A landscape with many valleys, sampled at points; each row gives a point and its height.
A ball rolls from a point to the lowest of its 3 nearest points, and stops where none of them is lower. Distance is the straight distance between rows; heights are no part of it.
<1150> height 74: [ 18  14  34  15 -23 -25  12   8   1 -29   5  15   8  -1  12  -2  16 -16
  18  20 -10 -16   5  -4  33  17  -2 -12 -26   2   8 -14 -29   0   6   4
  -5  29   7  22  -7]
<354> height 227: [  7  28  29  32 -39 -19  -5  26  12 -39  -7  39  26   6 -24  17  30 -27
  22  27 -38 -22  17   0  18  14 -25   1 -12   9   2 -25 -21   7   0  22
  -2  31  11  40 -13]
<1166> height 447: [ 14  15  -4  23 -52  13  -8  11  -6  -7  -4   1  16  11  10  15  -1 -39
  46  24 -17  -5 -11   6 -30   6 -17  33  13  22 -16 -45   5  -7 -40  36
  42   8   2  -1  17]
<957> height 494: [-12 -14  21 -15  28 -23  20   7  32   1   0   5   6   0  -5 -17  -5   8
 -30  -2  20  11  23  -4  38  -2   5 -25 -26  -3   5  20 -27  15  32 -39
 -43   7  10  27 -20]
<1097> height 731: [-12   4  49 -28  50 -27  21  -1  37  15  22  -6  24   8  -6  -8 -20  23
 -53 -12  20   3  13   0  55   6  -3 -42 -12 -30   3  27 -34   4  55 -59
 -74   2  32  25 -30]
<1155> height 125: [ -5   6  46  -2  -5 -24  -1  30  20 -36 -17  50  11   3  10  12  32 -10
   5  23 -13 -29  17  -9  60  17 -11 -31 -12  11  14 -16 -43  12  22   3
 -10   9   7  20  -3]
<1153> height 537: [-13  -6 -53 -12   7  18  -2  11 -24   8 -22 -15 -25 -13  16  -8 -11  -3
   2 -16  26  -4 -19   4 -22 -12  21  28   6  21   0  11  12   5  -9   7
  33   9 -35 -36  33]
<485> height 478: [  7 -20 -37 -14 -33  42  -2  20 -42  11  -3 -30   7   4  35  30 -25 -35
  33  11  -2  41 -55 -23 -55 -53  -7  53  10  46 -12   5  31 -10 -32  42
  79 -23 -41 -11  62]
<472> height 395: [-17 -10  28 -37  69  -6  48 -38  21  26  29 -51  23   6 -20 -24 -52  30
 -75 -21  38   6  23  -8  10   3   0 -31 -20 -37  26  53 -36 -16  45 -70
 -88   3  30  30 -35]
<580> height 121: [ 19  33  35  45 -61  -9 -12  -1   3 -48  -9  66  27  -4 -13  24  35 -13
  41  44 -41 -20  27   8 -10  17 -28  -2  13   9  -3 -54 -29   9 -32  51
   8  51  18  29 -20]
<19> height 357: [-19 -23   7  -7  69 -26 -10   0  34   3 -23  25 -10  -7 -17 -13  12  30
 -56 -26  39 -12   9   3  31 -18  28 -28 -13 -20  12  33  -2  15  20 -27
 -46 -27   3 -10 -27]
<229> height 83: [ -4  10  19 -24  11   5  50 -13 -10  14  37 -51  11   4  10 -22 -32  15
 -14  -6  -9   1  18   1  22  31   4 -15 -28 -16   9  23 -26   1  25 -45
 -22  12  38  33 -13]
<306> height 605: [-13 -10  26  -9  62 -31   5   4  42  16  -4   7  -7 -17   1 -11   1  41
 -53 -18  27  11  13   1  43   4  13 -40 -14 -20   5  31 -24  -1  41 -50
 -78 -10  26  12 -17]
<160> height 65: [  0  26  70  -9 -23 -16  34   9  -2 -11  47   0  27   4 -11  -3 -14   1
  -2  34 -39  11  15   4  52  28 -17 -14 -38 -38  -5  -1 -33   1  28 -34
 -25   7  37  60 -32]
<320> height 374: [-10   8  52 -47  51 -14  41 -20  25  21  19 -24  33  19 -15  -6 -43  31
 -82 -16  27  32  20   3  50   8  -2 -35 -18 -60  17  48 -63 -27  57 -63
 -89  -6  21  27 -38]
<535> height 147: [-11 -40 -89 -26  84  49  -6 -61  -8  16 -33 -40 -35 -15 -16 -39 -30  42
 -55 -53  57  27 -31   4 -54 -47  25   2  17  -7 -18  55  61 -40  13 -33
  14 -70 -11 -56   2]
<113> height 362: [  2  35  73  21 -31 -20   9  23  30 -51  -1  72  28  16  -8  23  15 -12
  13  36 -48 -17   1 -11  42  18 -24 -28  -7   2   5 -30 -38  -5  26  27
 -21  31   7  35 -26]
<4> height 259: [ 10  -3 -54   0 -14   8 -34  50 -20 -16 -41  38 -26   3  40  29  37 -13
  20  12  19 -19 -38  12 -22 -24  35   0  36  32  -7 -10  11 -17 -36  67
  47   4 -48 -30  26]
<668> height 124: [-10 -24 -26  -1  40 -10 -39  19  12  -3 -45  24 -34  -9 -10   2  45   9
 -14 -23  27 -25  -1   9   2 -11  33 -21  12  15   8  15   7  23 -18  10
 -13   1 -26 -19  -6]
<333> height 320: [ 17   1 -35  15 -58  35 -22  27 -33  -6 -16  20   6   8  44  41   5 -31
  46  35  -5  37 -55  -9 -67 -41 -11  55  28  30   2 -36  41 -28 -34  77
  68 -13 -50 -25  44]
<549> height 675: [ -2  -8  28 -23  59 -26  17  -7  46  15  17  11  20  22 -18 -13 -23  30
 -78 -10  36  11   8  -5  40  -3  -3 -48 -24 -44   8  28 -22  -9  45 -48
 -95 -19  29   7 -22]
<1023> height 434: [-11 -13 -16 -29  48  35  22 -33   2  15  16 -50  -2  -9   2 -36 -31  40
 -44 -40  25  15  16   6 -18  -2  14 -15   1 -17  12  41   7   5  12 -64
 -23  -7  11  -6  -5]
<1115> height 294: [-16  -9 -18 -18  24  15   8 -10 -15  20  -3 -21 -12 -11  -5 -25 -11  18
  -2 -14  13 -15  14  10  10   2   9   6 -15  10  -3  20   9  13  13 -29
  -4  -4   6  -2  -6]
<757> height 123: [ -8 -30 -62 -10  45  17 -14 -16  -9   3 -37 -17 -30 -20 -10 -20   9  30
 -14 -32  50  -7 -13  18 -20 -31  25   9  21   9   5  17  35  -5  -4  -5
  24 -22 -30 -42  17]
<453> height 516: [ 36  51  60  -1 -65 -33   0 -28   3  10  52 -18  36  -1 -17  36 -35  -3
  32  37 -75  -4  13 -16 -11  44 -37   3  -7 -22  -8 -51  -6  29 -22  23
   9  35  45  34 -23]
<1098> height 190: [ -5 -17  -8   9  18 -10   7   5   5  -5 -11   2 -21  -2   8 -23   9  10
  -3 -11  10 -25  12   0  24   0  17 -13 -10  11  -2   8 -12  13  13 -15
 -22  -4 -11  -2  -1]
<946> height 420: [ 24  21   1   0 -40   9   3 -29 -14   4  39 -41  21   7  -2  22 -31 -24
  47  19 -46  29  -8 -20 -49  16 -23  42   8   4 -22 -49  21   3 -23  23
  51  -4  21  -4  20]
<499> height 170: [ -2 -46 -81 -11  79  32 -21 -35  -5  16 -34 -17 -44 -11 -10 -36  10  24
 -49 -50  30   1 -13  12 -20 -39  41  -5  15 -11 -11  48  57 -46  -5 -25
   9 -66 -17 -65   6]
<437> height 138: [-10  -1  48   7  12 -29  16  30  18 -18 -13  23   3   4  -1  -4  12   5
 -14  15   0 -18  15  10  45  12 -11 -25 -13 -11   9  18 -36   4  31 -27
 -33  12   8  31  -6]
<463> height 490: [ 36  39  39  21 -73 -20 -16 -23   4 -14  39   6  34  -4 -18  27  -3 -16
  45  35 -59  -1   5   1 -14  42 -27  12   8  -7   0 -49  -7  31 -10  20
  24  42  37  25 -17]
<1186> height 807: [-45   7  50 -10  61 -41 -21  27  71  -3 -15  58   9  28  -9   3  -7  45
 -53 -19  19   4  11 -18  78   7   6 -53  -7 -18  18   1 -21 -12  33 -32
 -86 -18  13 -15 -37]
<375> height 262: [-14 -24   2  -3  31 -19 -17  -3  18  -6 -26  20 -14  -3  -1 -16  24   6
 -23 -26  34  -9   8   8  33 -11  23 -16   7   6  16  29   0  21  14 -23
 -34  -5 -16  -3  -7]
<686> height 468: [ -7 -19  13  -5  63  -8  11 -26  26  13  -6   1   1 -12 -18 -25  -9  34
 -49 -28  32   4  25   4  17  -9  26 -23 -15 -25  12  45   1   8  25 -46
 -62 -17   8   1 -20]
<91> height 221: [  3  -1 -26  -3 -44  27   9  10 -21   6   6 -28   0   6  20   3 -23 -27
  41   7  -7  16 -20 -23 -40 -14 -23  46   2  22 -22 -13  22 -22 -10  29
  69 -16 -21 -16  44]
<1137> height 381: [ 16  18  10  16 -50  -6   1  -4 -13  -5  13  -7  -3  18  -4   4 -11 -17
  43  12 -28  -6   3  -1 -23  20 -23  17  -1   1  -7 -27  -6  -1  -5  11
  32  18  12  10  -1]
<484> height 813: [-22   9  68 -10  30 -28   7  41  36 -17  12  37  17  21   1  10  -9  14
 -27  25 -14 -11   2  -5  79  -2 -12 -38 -14 -21  -4  10 -51 -10  48 -17
 -52  11  16  22 -20]
<618> height 131: [ -9 -36 -73  -2  48   2 -55   7  -5  19 -46  13 -54  -3  -3  -8  65  10
 -29 -41  18 -33 -23  13 -27 -44  63 -17  40  10 -11  21  47 -26 -49  31
  -5 -52 -35 -56  -3]
<132> height 206: [-15 -27 -35 -13  57  18   7 -40   6  25 -25 -17 -22 -26 -16 -39 -13  31
 -44 -35  30  -1  24  -5 -20 -11  17 -16   4   5  12  41  25   1  12 -44
 -13 -31   3 -17  -7]
<479> height 129: [-19 -37 -56 -25  56  40  -7 -37 -11  27  -3 -47 -17 -15 -21 -24 -41  27
 -47 -43  45  21 -12   6 -50 -27  18  21  18  -1  -5  28  39  -2  -4 -34
  22 -22 -19 -54  22]
<42> height 59: [  1   6  15   7 -30   3  24 -13 -13   3  13 -15  14   4   0  -9  -4 -17
  13   4 -16 -16  13   6   6  20 -23  10 -16  -2   3 -17 -10  12   3 -10
   9  14  21  35   2]
<126> height 72: [  4   0 -31  11 -50  26  10  13 -40  -5  16 -22  14  11  15   7 -28 -17
  53  15 -29  39 -26 -37 -50 -32 -19  58   5  28 -21 -25  26 -10 -14  41
  74 -15 -14 -15  48]
<438> height 53: [ -1  -1  33  -2  -4   5  30 -15 -12   3  25 -27  12  -1   8 -14 -23  -4
   9  13 -18   4  25   4  17  20  -8  -8 -18 -26   0  13 -30   2  31 -38
 -24   4  23  40  -9]
<328> height 161: [-15 -19 -11   1   4  -5  -8  21  -5  -4 -12   2 -20  -6   1 -19  18 -10
  -1  -1  19 -18  12   4  13  10  10  -2  -3   4   2   7 -12   7   2 -12
   0  12 -18   1   0]
<503> height 314: [ -5 -14 -62  -9  11   7 -46  29 -10   3 -51  28 -47  -2  26  29  58   2
  -3 -16  38 -15 -49  25 -17 -36  49   8  31  35   3   1  11   3 -39  54
  24 -13 -58 -56  15]
<654> height 332: [ 20   2 -19  18 -54  25 -13  14 -15   5   3 -10  14  14  22  47 -22 -50
  58  24 -25  28 -44 -32 -72 -22 -28  60  10  38  -3 -34  46  -8 -45  69
  63   5 -15 -18  46]
<169> height 91: [-15 -27 -43  -6  52  -4 -44  -1  11   9 -41  31 -33  -6 -18 -18  66  19
 -28 -46  27 -31  -5   5 -14 -31  49 -17  12   5  -1  38  28  -3 -14  12
 -19 -26 -24 -36  -7]
<242> height 396: [ -1  -2 -36  -3 -25  32  -4  23 -31  -7 -17 -11 -10   6  17  -3  -4 -24
  35  13  15  17 -38 -17 -19 -31   3  43  20  33  -3 -13  21   1 -12  33
  55  -9 -39 -20  34]
<202> height 134: [-14  -7 -36  -1  15  -6 -18  19  -6  -1 -18  16 -19  -4   8 -17  17  -6
  -1  -8  30 -26   8   9   7   2  19  -8   3  26   6   3   0   8   6  -4
   4  10 -24 -16   9]
<999> height 795: [-15  15  59 -21  31 -25  40  10  23   6  23   7  22  20   2   5 -21   6
 -32   0   2   8  11  -5  72   8  -5 -49 -28 -29  13   8 -47 -12  56 -28
 -56  11  23  37 -21]
<394> height 29: [ 16  26  61 -10 -45  -9  47 -15 -15  25  56 -42  33  12   6 -17 -35   6
  -5  11 -56  18  21  -1  17  31 -26  -3 -31 -57  -1   9 -30  -9  17  -9
 -27  17  69  48 -37]
<1086> height 122: [ -5 -39  -9   6  77  -6  -7 -10  36   6 -29  32 -29  -7 -29 -33  37  28
 -70 -56  30 -10   9   0  25 -27  25 -38  -1 -16   7  52  29 -17  19 -21
 -64 -58   6 -26 -15]
<601> height 288: [ -2  17  39 -44  31 -10  63 -29  -2  39  58 -44  24   3   2 -16 -54  29
 -50  -4  16  19  18  -1  34  21  -3 -23 -33 -48   2  52 -48 -15  51 -54
 -60  12  25  28 -41]
<159> height 380: [ -3  10  80   3 -14 -35  11  26  26 -32   4  46  30  15  -7  30  12  -4
   0  37 -37  -4   8   2  46  15 -31 -20 -15 -10  -1 -18 -49  -1  19   8
 -29  23  19  51 -22]
<245> height 452: [ 12  24  39  28 -52 -13   6 -15  -6  -6  26  -3  29  -8  -2  35   1 -29
  39  25 -46  -9   7  -1  -7  37 -26  19  -5  -9  -5 -43  -1   5  -3  14
  11  33  29  39  -9]
<799> height 58: [ 24  43  69  26 -54 -26 -14  -8  29 -44  15  47  34   7 -28  41  23 -19
  23  39 -47 -21  10  13  10  26 -47  -5  -5 -13   6 -42 -27  25 -14  21
  -7  42  20  35 -19]
<418> height 390: [  5  26  14  21 -59  -5   1 -13  -2 -19  26   2  24   5  -6  18  -4 -23
  51  18 -38   8  13   3 -26  25 -35  19  17  -3  -5 -48  11  13 -25  33
  41  25  15  20  -2]
<93> height 304: [ 22   3 -36  15 -50  21 -12  26 -28  -4 -22  28  15  10  29  23  14 -25
  40  36 -10  13 -25   8 -41 -22   0  40  30  35 -17 -43  21 -25 -44  77
  58   7 -33 -23  42]
<184> height 63: [  8  15  33   0 -23 -11  30  -6   2 -12  23 -23   7   1  13  -6  -2 -11
   3   1 -31   1   9   4  15  26 -28   6 -26 -16  -5   3 -18   0  27 -22
  -6  11  28  32  -6]
<796> height 87: [ -5 -24 -65   4  40  -5 -35  20   5  13 -23  17 -39 -17 -12   5  40   9
 -10 -29  37 -10   6  11 -11 -23  37 -12  31  11 -21  17  32   0 -29   8
   2 -29 -44 -41   6]
<554> height 570: [  1  15 -35  25 -36  21  -3  17 -14  -9  -8  -2  -2   5  20  -7  12 -26
  32  14   1   8  -8   6 -22  -4  -5  30  14  27 -13 -24  11 -15 -21  44
  46  -1 -23  -3  27]
<6> height 152: [ -9 -34 -35  -2  69   1 -19 -31  19  17 -35 -13 -23 -12 -18 -31  30  24
 -56 -49  38 -12  12   3  -8 -27  42 -15  -7 -17   3  40  31 -17  13 -37
 -36 -43   8 -26 -23]
<651> height 183: [  2   7 -22  13 -20   0 -19  31  -5 -17 -43  42 -17  -3  29  -1  41  -7
  29   9  20 -28  -5   8   2   2  20 -19   6  33   1 -21  -5  -6 -27  46
  21  29 -37  -7   7]
<515> height 88: [-17 -47 -23   5  65 -20 -34  -9  41   1 -32  46 -29   4 -21 -20  57   5
 -60 -53  27 -21   2   3   2 -33  33 -34   7   2  11  31  28  -5  -6   2
 -53 -54   0 -30 -12]
<737> height 530: [  4  15  -1   9 -44  11  10 -19 -11   2  32 -28  23  13  -6  12 -30 -16
  46   8 -51   7   8 -23 -25  31 -25  22  -7  -6 -13 -41  13   7   1  29
  47   4  43   1  17]
<285> height 10: [  2   8  29  10 -17  -5  20  10   0  -8  15   3  17   1   5 -12   3 -11
  14  11  -5 -14  21  11  24  20  -7 -17  -7  -4  -4  11 -28  21   6 -22
  -4  12   4  32  -9]
<319> height 500: [ 18  26   6   4 -61  -2  -9 -22  -3  17  47 -29  30   7 -12  36 -53 -25
  58  33 -64  19  -4 -29 -40  40 -39  29   6  -7 -16 -48  15  33 -25  17
  34  30  45  -1  14]
<283> height 18: [ -5 -27 -10  -3  72  21  26 -43   7  21  -7 -47 -20 -10 -26 -41 -23  29
 -52 -53  55  14  37  -1 -22  -2  13 -13  -9 -19  19  55  10 -20  25 -53
 -55 -23   9 -19 -15]
<5> height 564: [ 31  50  40   1 -54 -11  -1 -40 -10  30  54 -36  32  -2 -18  23 -53   3
  34  31 -75  16   0 -21 -30  54 -29  16  -7 -27 -13 -36   9  39 -19  22
  21  33  51  10  -1]
<43> height 418: [ -6  -2 -16   4 -17  14 -14  25 -19 -16 -10   4 -12   4   9 -13  13 -15
  24   2   4 -12   4   4  -3  -5   5  29   8  29   6 -12  -3  -3  -6  12
  35   3 -22   8   7]
<380> height 19: [  1  -5  -8 -12   4  28  28  -7 -22  33  25 -57  -9   2   6 -30 -30  18
   9 -18   2   5  14   0   0  17  -2   2  -9 -16   8  28   3   5  14 -40
   8  -3  14  14  13]
<378> height 352: [ 26  19 -20  31 -69  16 -44  36 -41 -22 -39  55   8  13  52  27  35 -28
  48  34  -3   2 -39  21 -36 -25   1  24  22  18  -3 -51   8 -31 -42  95
  49   7 -41 -20  31]
<804> height 193: [-16   7 -22  -8 -38  31  15  -5 -27  -1  25 -46   1  15  -1   5 -47 -23
  31  14 -25  24 -17 -28 -37   2 -26  35   1  18  -5  -9  25   0  -7  28
  66  -6  12 -13  37]
<1014> height 323: [  3  -1 -47  15 -20  19 -10  39 -37 -12 -17   9 -13  -1  25  10  17 -28
  37  11  14   8 -32   0 -22 -26  25  20  23  37 -16 -13  20 -17 -32  45
  49  -8 -46 -30  33]
<1165> height 356: [ 25  28  -5  12 -60   5 -21 -30 -14   0  29 -12  23  18  -2  29 -31 -23
  44  29 -43  14   0 -26 -39  29 -19  43  19   8  -5 -58  20  12 -26  45
  43  18  13   0  24]
<637> height 382: [ 34  23  10  32 -75   0 -21  16  -8 -35  -4  31   1   8  13  39  24 -31
  58  41 -18 -13  -3  17 -25  17 -27  25   4  20   7 -63  -1   2 -44  57
  44  30 -16   0  13]
<201> height 445: [-10  -3  20 -36  45  -3  41 -29  15  43  12 -40  13  -4 -11 -23 -29  43
 -61 -38  25  18  25   9   6   3   5 -18 -16 -25  26  43  -9  -3  35 -68
 -71   6   8  16 -21]
<842> height 71: [ -7 -48 -55  -3  60 -18 -48   2  23  11 -32  37 -51 -17 -25 -18  49  18
 -42 -52  29 -17  -2   5 -15 -37  44 -27  18  -8  10  42  46 -15 -23  -4
 -20 -57 -15 -38   4]
<840> height 560: [ -9  -7 -39  -2  13   8  -1  -3 -17   4  -3 -29 -25 -14   9  -9  -6   0
  -1 -11  26  -5  -7  12  -9  -6  16  11   1  18   2   7   2   7   1 -23
  25   6 -19 -22  22]
<717> height 77: [ -8   3  17 -10  14 -11  -2  33  10 -12 -21  35 -18  -5  -1   3  37   2
 -15  10   4 -23  -3  -6  54   3   7 -20  -8  -8  11   9 -26  25  24  -9
 -19   5  -7  17  -9]
<260> height 270: [  2   8 -10   9 -16  -5   0  21  -1 -16   3   4  -4  -9  -7  -3  14  -7
  22   8   4 -25  11   5  13   3  -1  -4  -2   8   9 -24 -11  18  -2  -3
  20   8  -6  12   5]
<990> height 64: [  6  18  19  -5 -14  14  42 -14 -29  23  40 -50  12   6  18 -22 -32  11
  16  -1 -29  14  20   2  -8  23  -1  -7 -22 -20   4  13  -6   4   3 -33
   0   2  23  23  -1]
<128> height 46: [ 18  42  48  40 -58 -26 -14 -10  17 -48  25  50  30  -3  -8  44  18 -23
  40  45 -41  -9  20   6   0  36 -46   9   6   8   9 -56 -29  32 -27  36
   1  52  25  34 -26]
<532> height 411: [-12 -14 -43 -19  -9  46   6   8 -34  11 -13 -38 -13  -8   7   5 -27 -28
  18   1  14  27 -37  -7 -40 -35  -2  48   9  24 -16   7  39  -8  -6   6
  63 -14 -34 -24  40]
<90> height 13: [ -7 -50 -48   9  70 -16 -44  -8  17  -1 -32  28 -58  -5 -19 -35  73   5
 -64 -69  32 -14  -2   0   3 -35  48 -49   3 -26   1  55  39 -32 -22   1
 -45 -74 -11 -45 -26]
<844> height 278: [ 17   3 -52   9 -33  15 -37  42 -30  -7 -39  22  -8   0  63  22  33 -16
  26  20  16   4 -45  23 -27 -31  14  21  31  29  -1 -27  21 -24 -48  61
  55   5 -54 -40  30]
<701> height 109: [-10 -43 -57 -10  58  31   8 -50 -14  14 -23 -34 -30 -16 -17 -22 -24  31
 -41 -42  56  14  -7   3 -32 -24   9  11  15  -7   5  44  40 -21   1 -49
 -10 -42  -2 -49   8]
<1190> height 35: [ -1  -2  18   1   6   6  31   1  -3  -3  26 -19   1  -6   1 -12  -5   3
   8  13   8  -3  17   3  21  17  -1 -13 -11  -4  -1  10 -27  14  13 -41
 -14  14   9  34   2]
<942> height 303: [ -7 -15 -20 -10 -17  34   6   3 -34   8  12 -33  -5  -1  16  -6 -26 -18
  36  -5 -12  32 -15 -20 -26  -3 -14  24   0  24  -8   6  16  -2 -14   3
  49 -11 -10 -21  32]
<992> height 86: [ -9  16  44 -28   8 -10  46 -12  10  26  38 -44  34  -5  11 -17 -41  13
 -26   4   6  16  14  -2  49   6  -9 -28 -31 -43  11  34 -47  -4  40 -38
 -60  14  32  31 -35]
<1171> height 149: [  7   3 -26  -3   0 -14 -22  26   8  -2 -48  39 -31  -9   4  12  43   1
  10   2  22 -27  -8  14   6  -2  22 -10   8  34  -3   4  -2  16  -8  27
  -2  13 -36   3  -4]
<743> height 786: [-27   9  63 -26  58 -29  -3  20  70  -6   0  36   9  26   1  11  -9  32
 -47   0   7  -1  25 -11  89   4   7 -50 -11 -24  11  12 -42 -12  52 -30
 -73 -17  16   4 -39]
<494> height 446: [  0  -2  19 -24  36   3  41 -14   7  20  21 -56   9  -1  -5 -26 -34  27
 -34 -10  17  12  21   0  24   6  14 -19 -23 -19  17  39 -24  17  43 -59
 -52   8  10  19 -27]
<904> height 479: [-18 -30 -43 -29  19  42   5   1 -21  34  -4 -40  -8  -7  16   2 -47   2
   6  -2  40  36 -47 -22 -42 -39   1  36  16  32 -14  29  28   1  -8  -5
  54 -26 -19 -35  37]
<666> height 62: [ 25  40  84  20 -70 -31 -19   4  34 -50  17  63  45   7 -28  56  16  -9
  29  60 -51 -14  12  11  17  20 -44   5   1   0   0 -60 -37  23 -28  35
 -10  49  28  42 -34]
<913> height 515: [  8  13  -3  27 -35 -15   0  26 -10 -24 -13  24  -5  -6  10  -3  44 -26
  30  21 -13 -18   7   6   8  14  -3  -2   1  14   2 -19 -10   4 -12  15
  23  17 -27  15   1]
<563> height 486: [-20 -14 -28 -12  30  25  11 -28 -18  17  -4 -42 -17 -24  -6 -32 -38  17
 -13 -30  32  19  -5   3 -13  -4  11   8   0  13  10  38  10  -1   9 -51
  -5   8 -10 -16  -1]
<968> height 73: [ 11  22  28 -16 -28   7  39 -20 -18   5  40 -44  14   4  -9 -14 -43   3
  28   5 -55  10   5   1  -3  27 -16  -6 -14 -31 -12  -3  -4   6  17 -24
   6  14  44  27  -5]
<879> height 647: [ 20  18   9  48 -56  -6 -15  43 -17 -29 -38  47   0  18  13  27  44 -29
  43  31 -11 -22   8  18 -10   8 -21  15  14  23  -2 -39 -15 -11 -47  60
  15  25 -18  -2  -7]
<507> height 527: [  5  18  19  13 -43  -5  18 -19  -4   0  29 -26  26  -1   1   9 -12 -15
  19   6 -55  13   7  -4  -5  42 -31  20  -4 -15 -16 -31   0   0  -5  -2
  28  12  44  27   6]
<76> height 108: [ -5 -17 -40  -2  47  -1 -25  -8  -5   9 -29   9 -35 -11  -8  -1  28   8
 -14 -23  31 -19   4   3   2 -20  30  -2   6   1   3   4  10   4  -3  -7
  -7  -6 -26 -35   8]
<1173> height 127: [ -7 -47 -82   3  51  11 -25 -14  -7  11 -33 -17 -37 -11 -19 -18  14  17
 -41 -44  46   5 -16  13 -30 -39  39   1  29  -2  -6  22  54 -28 -24   7
  17 -55 -40 -60   8]
<9> height 552: [ 20  38  75  14 -49 -26  18 -31 -10   6  55 -12  39 -14 -11  14 -14 -11
  19  14 -70  -3  10   7  16  43 -43  -6 -13 -46 -14 -34 -12  20   1  -4
 -17  28  46  48 -30]
<321> height 201: [ -3  -5   3   9  -9  -4 -10  27 -14 -12 -17  24  -9  -8   1   8  29  -6
  10   3  -4 -22   7  16  20   7  13 -11 -15  26  -2  -1 -24  11   3   2
   2   8 -14  15   0]
<156> height 342: [  9  21  -9  14 -56  10 -17   5 -16   1  22 -11  16  14   2  30 -27 -37
  46  24 -24  21 -20 -35 -53  -1 -37  44  23  26 -17 -52  32   8 -42  50
  64   0  -6 -15  34]
<662> height 366: [ 23  23  15  29 -75   4 -21  -3  -8 -12  18  13  19   7  -3  30   1 -20
  56  33 -45  -2 -10 -10 -33  22 -36  32  12  17 -12 -61  22  14 -35  56
  50  28   1   0   0]
<290> height 231: [  9 -28 -47  16  -3   6 -30  37 -23  -5 -34  25 -31 -13  22  11  39   1
  20  15  27 -20 -25  17   2 -24  16   1  20  28  -1  -3   2  -8 -20  40
  28   3 -47 -26  20]
<331> height 75: [  3  27  79  25 -50 -38   9 -23  23 -24  35  28  31  -6 -25  29  15 -11
  25  41 -56  -4   7   1  30  29 -35  12 -10  -6  -1 -40 -30  10   6   5
   0  22  25  48 -22]
<1128> height 719: [-19  -6  46  -8  38 -28  -9  14  35   1  -6  46  13   8   0   1   7  18
 -40  -1  18  -6   9   7  63   3   7 -45 -16  -9  11  18 -13  10  34 -19
 -56   0   8  10 -18]
<883> height 397: [ -6 -27 -17 -18  45   2   1 -10  16  22 -11  -1 -17 -17 -12 -21  -4  20
 -23 -33  35   0  17   5   4   1  27  -8   0  -9  16  22   2  11   8 -42
 -31 -10  -4 -12  -3]
<501> height 512: [-23  -7 -59 -19  31  42  -6   0 -16  15 -12 -28 -27  -6   5 -16 -21   9
  -8 -11  44  20 -28  -2 -33 -35  25  35  17  29  -7  27  30   0  -6  -6
  47 -23 -34 -35  39]

Call two points neighbours if one is among the 3 nearest of the other. Go from one point of each pair to the other, from neighbour to neighbour, staying as low as possible. Name the highest point that can't be avoided.
<126>, <90> -> <654>
<90>, <394> -> <321>
<283>, <796> -> <132>
<128>, <90> -> <354>
<90>, <796> -> <169>
<717>, <285> -> <1155>
<285>, <394> -> <160>

For each start below, name the point where the ball stops.
<43> -> <796>
<1115> -> <796>
<375> -> <796>
<1014> -> <90>
<378> -> <90>
